Points on a hilly landscape, in no order, each with its height.
From any point a ball takes the steepest step (drop divided by distance) to one of its 6 nearest points. It stops when none of these is lower. Distance is the straight distance between rows; heights are no part of it.
sur height 34.1: [-40.8  -0.1  -8.4  -1.0  39.1   1.3   5.8  16.5]
zevi height 19.7: [-39.6 -18.3  -6.2  -3.2  38.0 -10.0   6.9   0.8]
rovin height 22.2: [ 16.8  43.9   2.6  -1.4 -17.7  18.3  -4.0  -6.5]
pib height 28.3: [-15.1  32.0  -1.3  -8.9  19.6  10.1   2.1  -2.8]
Zolid height 25.3: [ 24.9  39.9   4.6  11.7 -29.7  26.7  -6.2  19.7]
sisu height 5.0: [ 25.5  -1.8   2.4 -24.7  -2.9 -24.9  -0.5 -43.9]
Gel height 65.2: [ 15.3  -4.7   5.0  15.5 -25.9   9.3  -5.2  16.6]
muz height 24.2: [-16.7 -41.7  -4.8  11.7   6.4  -0.2   5.1  20.2]
nisil height 15.1: [ 28.9  22.1   8.1  -2.2 -26.2   4.6  -5.4 -17.5]
gara height 16.9: [-20.0 -41.4  -2.5   0.9  14.9  -9.9   3.3  -1.2]
saro height 6.0: [ 34.2  10.1   5.2 -12.9 -20.9  -9.3  -4.3 -27.9]
zem height 19.8: [-2.2 33.3 -0.1 -3.2  1.9 15.1  0.4  3.7]
Tidug height 45.9: [-30.6  13.8 -20.3   7.1  19.4  22.1  10.0  51.5]
mamig height 47.5: [ 31.3 -19.0  11.9   9.1 -32.9  -9.7  -9.7  -3.0]
vogam height 31.4: [-11.2  19.7   1.1  -9.2  16.9  -0.1   1.0 -12.8]
Vibif height 63.7: [ 12.7 -38.8   7.1  25.1 -27.3  -1.0  -6.1  24.6]
gok height 5.6: [  6.6   3.8   1.3   2.0 -10.5   6.0  -0.8  -5.7]
vum height 25.1: [  6.9  26.4   0.8   3.8 -10.8  20.0  -0.8  10.9]
nunu height 62.0: [-30.7  26.8  -2.8  -7.0  39.3  -3.7   4.1  -7.2]
sep height 29.9: [-19.9 -13.1  -6.5   3.0  13.5   3.3   6.1   8.5]
puso height 40.7: [-33.8  -8.8 -17.5   8.4  19.9  14.9   9.3  45.5]
pasug height 41.2: [ -1.2  -4.0  -6.7  19.9 -11.6  21.4   1.5  42.4]
Zav height 13.2: [ 48.9  -2.3  10.4 -12.0 -30.7 -19.7  -7.8 -33.2]
viki height 27.3: [  7.9  37.3   2.5 -19.1   3.7  -3.5  -1.6 -30.9]
ruv height 7.0: [-10.5 -19.9 -12.9  23.5  -5.6  19.9   4.5  56.7]
supiv height 48.5: [ -4.9 -48.8  -4.8  28.7 -11.2   4.9  -0.4  44.8]
pegam height 14.5: [-27.2 -32.1  -3.4  -9.0  31.8 -20.5   3.5 -15.8]
piv height 39.8: [ 43.2 -10.1  14.8   7.9 -42.5 -12.7 -13.5 -10.3]
nuf height 58.6: [ 43.1   2.5  15.5  12.0 -45.7  -3.0 -12.9  -0.5]
Sofim height 53.5: [-17.1  42.0   2.5 -14.4  29.8  -1.2   0.5 -22.0]
tiget height 23.8: [ -0.4  25.4   2.7  -6.0   0.7   7.8  -0.9 -12.0]
memi height 33.0: [-12.1  -5.8  -3.7   5.8   3.8   9.3   2.8  14.7]
gir height 35.1: [  1.3  13.0  -0.4  12.6 -12.9  21.7   1.0  26.7]
lere height 32.2: [-22.1   7.6   0.5 -11.9  31.1 -12.7   3.6 -21.5]
bal height 44.7: [-25.4  23.4 -10.8   1.8  24.6  17.7   7.7  20.3]
vut height 13.3: [  0.1   1.7   2.6 -21.6  14.4 -21.8   3.4 -37.2]
dalim height 2.5: [ 13.8 -19.5   5.7  20.9 -24.1   6.3  -5.8  20.3]
Bife height 8.5: [ 16.1 -19.0   2.0 -20.6   3.5 -28.0   2.0 -37.2]
mogo height 16.6: [ 38.5 -18.9   7.3  -9.6 -26.1 -21.3  -6.8 -27.7]
lazet height 12.8: [ 16.2  -6.8   4.2  -4.0 -12.6  -9.3  -4.7 -19.4]
mita height 19.5: [ -5.7 -24.4  -0.4  -3.4   5.0  -6.2   2.7 -10.2]
Gam height 12.0: [ -7.7 -17.2  -0.9 -17.4  20.3 -24.0   2.3 -29.4]
bofuv height 53.6: [ -4.0 -23.1  -2.6  17.5  -9.2  10.8  -0.6  28.7]
gusi height 4.1: [ 18.9   5.5   5.4 -13.1  -9.3  -7.6  -0.7 -25.0]
Sul height 14.3: [-19.4 -21.7  -1.4 -10.5  23.4 -17.6   2.6 -18.0]
figin height 46.4: [-45.4  10.0 -16.9   6.4  41.3   8.0   9.9  34.1]
Lol height 4.2: [ 15.3 -28.4   6.7  20.2 -26.3   0.1  -7.2  15.6]
Fim height 6.3: [-11.4  16.3  -2.0  -0.6   4.7  11.8   3.8   3.2]
zasib height 17.3: [  2.9  16.0   3.9 -15.2   5.6  -6.5   1.3 -26.6]
gid height 39.3: [ 27.7  15.8   9.3  14.0 -35.9  14.2  -9.6   9.8]
tad height 25.5: [-25.4  -2.8  -2.5  -6.8  25.8  -6.9   4.9  -7.3]
Ber height 4.3: [ 13.1 -24.8   4.4   2.7 -14.9  -9.4  -2.8  -7.6]
ruso height 47.6: [-19.0  12.0 -13.2   8.8   8.9  18.8   5.9  36.2]
gokuf height 29.1: [-5.1 -4.4  0.9 -5.3  8.3 -4.0  0.3 -8.5]
gof height 15.6: [ 14.3  21.7   1.5 -27.2   7.5 -19.6   0.4 -43.4]

For each start below, name the point where the ball stops.
nuf: gusi
mita: dalim
gof: gusi
Bife: gusi
Zav: gusi
Vibif: dalim
mamig: dalim
